Each row is a point on a tangle of strands that fork and nearly touch. The rows are in no order.
Two points are linked if the straight distance between their rows is under 55.5. Some points are linked to none.
lev: [-39  50  41  11  -5  35 -28  57  49]
Tubi: [ -2 -24  57  62  49  56 -13  23  18]
lof: [ 16  94 -50 -16 -19  -8  -2 -55 -40]
pud: [-10 -43  40  29  24   5  20  -3  27]
dodi: [-21  16 -32 -74   2   7  15  78 -36]
tuz: [-27 -37 -19 -34   3   4   1 114 -20]
Foz: [-29  57  36   9   7  23 -23   6  18]
Lef: [ 65 -68  -8  28   1   1  23 -40 -12]
fefe: [ 91 -36  19  48  -3  25  10 -32 -29]
tezu: [  9  -3 -35  21  17   7 -19  30 -52]
gufeb: [ 10  50  24  42  26  48  -7 -28   6]
fam: [ 12 -50  30  34  38  25   5  -5   6]
bil: [ 86  12 -27  18 -30  -5 -20 -31 -66]
difal: [ 41  55 -39 -40 -24 -13   7 -89 -17]
kili: [-28 -65  30  48  -3 -40  19 -32  48]
Mak: [ 35  76 -52 -34 -28 -17  -6 -73 -27]
Mun: [-29   3 -46 -89 -11 -16  19  78 -24]
bote: [-28 -25  45  20   5  -9  28  -4  42]
Neded: [ 11 -26 -14 -10  10  -5 -26  -8 -18]
Sufa: [-41  42   3   2  -9  15 -18  86  20]
gede: [ 47 -71 -18  -4   4  -5  -6 -34 -18]
meza: [-34  55  58  13   3  42  -3  33  63]
Bozu: [ 58  27  22  66   1  29  36 -56  -3]
Gifi: [ -7  -8 -16 -63 -12 -35   1 -48   0]
Ledo: [-24  23  -4 -22  -7 -12 -21  19  -9]
leleb: [-16  35  -4  32  18  24 -21  46 -33]
muda: [-29  28  11  29 -20 -42  39 -85  41]
Ludov: [-29  93 -29 -51 -23 -34  -8 -32 -15]
fev: [ -8  34  13  77  40  52 -29  53 -30]
bamo: [  1  29   0  27  18  21 -27   2 -23]
fime: [ 26 -52 -64 -21  -5 -30 -14   7 -59]
tir: [-47  40   9  -3 -17  27 -30  76  53]
Bosu: [ 11 -72   6  -2  12 -18  26 -32   8]
Vado: [-36  41  10 -27 -15  -5 -22  28  22]
safel: [-40  28  50   0 -11   8  34   5  71]
dod: [ 36 -28  18  68  37  55 -36  20 -18]
lefe: [ 38  19   5  29  -1  14  34 -62   4]
fas: [  9 -32 -76 -43  -7 -40   0   7 -62]
Kesi: [-13 -75  12  41   3 -44  28 -38  31]
Pid: [-18 -21 -25 -52   6   2   6  98 -32]
Liril: [ 53 -60 -53  -4  -7 -15 -27 -12 -52]
zod: [  3 -96  23   6  29   8 -18  21   3]
nufu: [ 60 -36   9  66  28  47 -31   7 -26]
leme: [ 94   6 -10  36 -16  16 -23 -32 -53]
vapu: [-30  47 -40 -60 -25 -40   1   8 -23]
konin: [-28  -4  10 -45 -21 -43  47 -53  38]
Dera: [ 33 -20 -23 -26  -7 -23  34 -72  -4]
zesi: [-28 -22 -10  -2   3   2 -17  97  -8]
tuv: [ 19  29   2   6  -4  -7  49 -77  10]
sef: [-30 -19  40   2   7  22 -30  57  46]
Dagag: [-45  53  58   7  -3  31  23  27  84]
gat: [-49  15  39  -9 -23 -22  45  -6  77]
gaba: [ 24 -37 -10  -6   1 -12  29 -57   4]
pum: [  0 -15 -63 -57   2 -31  12  25 -67]
gadam: [-26   0  65  19  16  38 -14  50  52]
Fezo: [-39  -2  23 -34 -29 -44  48 -23  61]
kuzan: [-30  26   7  22  11  26 -12  99  -6]
sifuz: [-32  -2  60  16  10   7  28  10  52]
Sas: [ 36  -1 -34 -41 -20 -30  29 -88  -3]
verod: [ 70 -51  14  58   8  19  23 -35 -13]
vadi: [ -2  26  33  64  39  55 -39  25  -7]
Zapa: [ -5 -20 -55 -78   4 -23  11  52 -69]
gavip: [ 26  -6 -50 -31  -9 -21 -22 -35 -35]
rufi: [-33 -51  10 -32 -14  -9 -31  67  45]
tos: [ 92 -13   6  40 -10  26 -11 -32 -43]
kezo: [-15  46  38  22  23  37 -13   0  13]
dur: [-13 -10  -3 -57 -12 -45  35 -63  23]
lasos: [  5 -97   9  10   8 -31  27 -29  14]
lapu: [-43   6  32  27 -28 -47  30 -62  59]
bofa: [-10  88 -48 -30 -15 -23  -4 -32 -41]
Vab: [-17  46   2  60  32  46 -17  64 -41]
rirag: [-18 -37  31 -17   0   2 -23  44  37]
Dulin: [-58  47  -5 -28 -24  20 -23  64  69]
zafim: [-39  36   3 -42 -29  -2 -19  38  57]
Sigu: [-20   5  68  46  34  47  -4  29  33]
Gok: [  3  23  -6  18 -19 -32  48 -97  22]
boze: [ 57  -6 -40   3 -13  -6 -21 -33 -45]
Kufo: [  6  -8 -37 -46 -11 -34 -14 -44 -22]
tofa: [-28  -1  12  30  15  18 -24  87  -9]
Guga: [-15 -11 -15 -22   1 -18 -27   3 -18]
fepa: [ 40  34  30  59  19  53  11 -39   4]
kan: [-29  20 -52 -80 -22 -50  14  23 -40]
des: [-41 -31  34  27 -20 -51  23 -39  57]
vumi: [ 69 -73 -27   8  -2  -3 -29 -14 -42]
lor: [ 19   5 -14  15  10  16 -24 -16 -21]
Fadol: [ 18 -91  26  34  37  15  -7  11  -1]
Vome: [-30   0 -45 -78 -25 -40  10  53 -26]
Pef: [  1 -11  36  58  43  52 -37  34  -5]
logit: [ 24  25 -34 -55 -21 -25  10 -87 -10]
gizak: [-40  80 -29 -50 -27 -29   3   4 -15]

A fork is a point with three links, a tip a point with one. Leave the first point through the second and follow the links. Name the first fork or tip that comes.
rufi; rirag: Pef
tofa; kuzan: tir
tuv; lefe: Foz
dur; konin: safel
gede; vumi: Zapa

Follow the links from the first point to the second, and from the first to the third. Name the last point that the two ways share.
nufu; bamo; Sigu: Pef
fam; Fezo; lev: safel
pud; konin; meza: safel

A fork is a point with three links. Follow the links from the first point to the second and name the forks in between, in order.
rirag; fev: Pef
Ledo; kuzan: tir
Gifi; meza: safel

Name the points in between on the shortest way along the links from the first point to the second, in order.
sifuz; Fezo: safel, gat
fam; konin: pud, bote, sifuz, safel, gat, Fezo
Dera; lapu: gaba, Bosu, lasos, Kesi, kili, des
Lef; Zapa: gede, vumi, Liril, fime, fas, pum
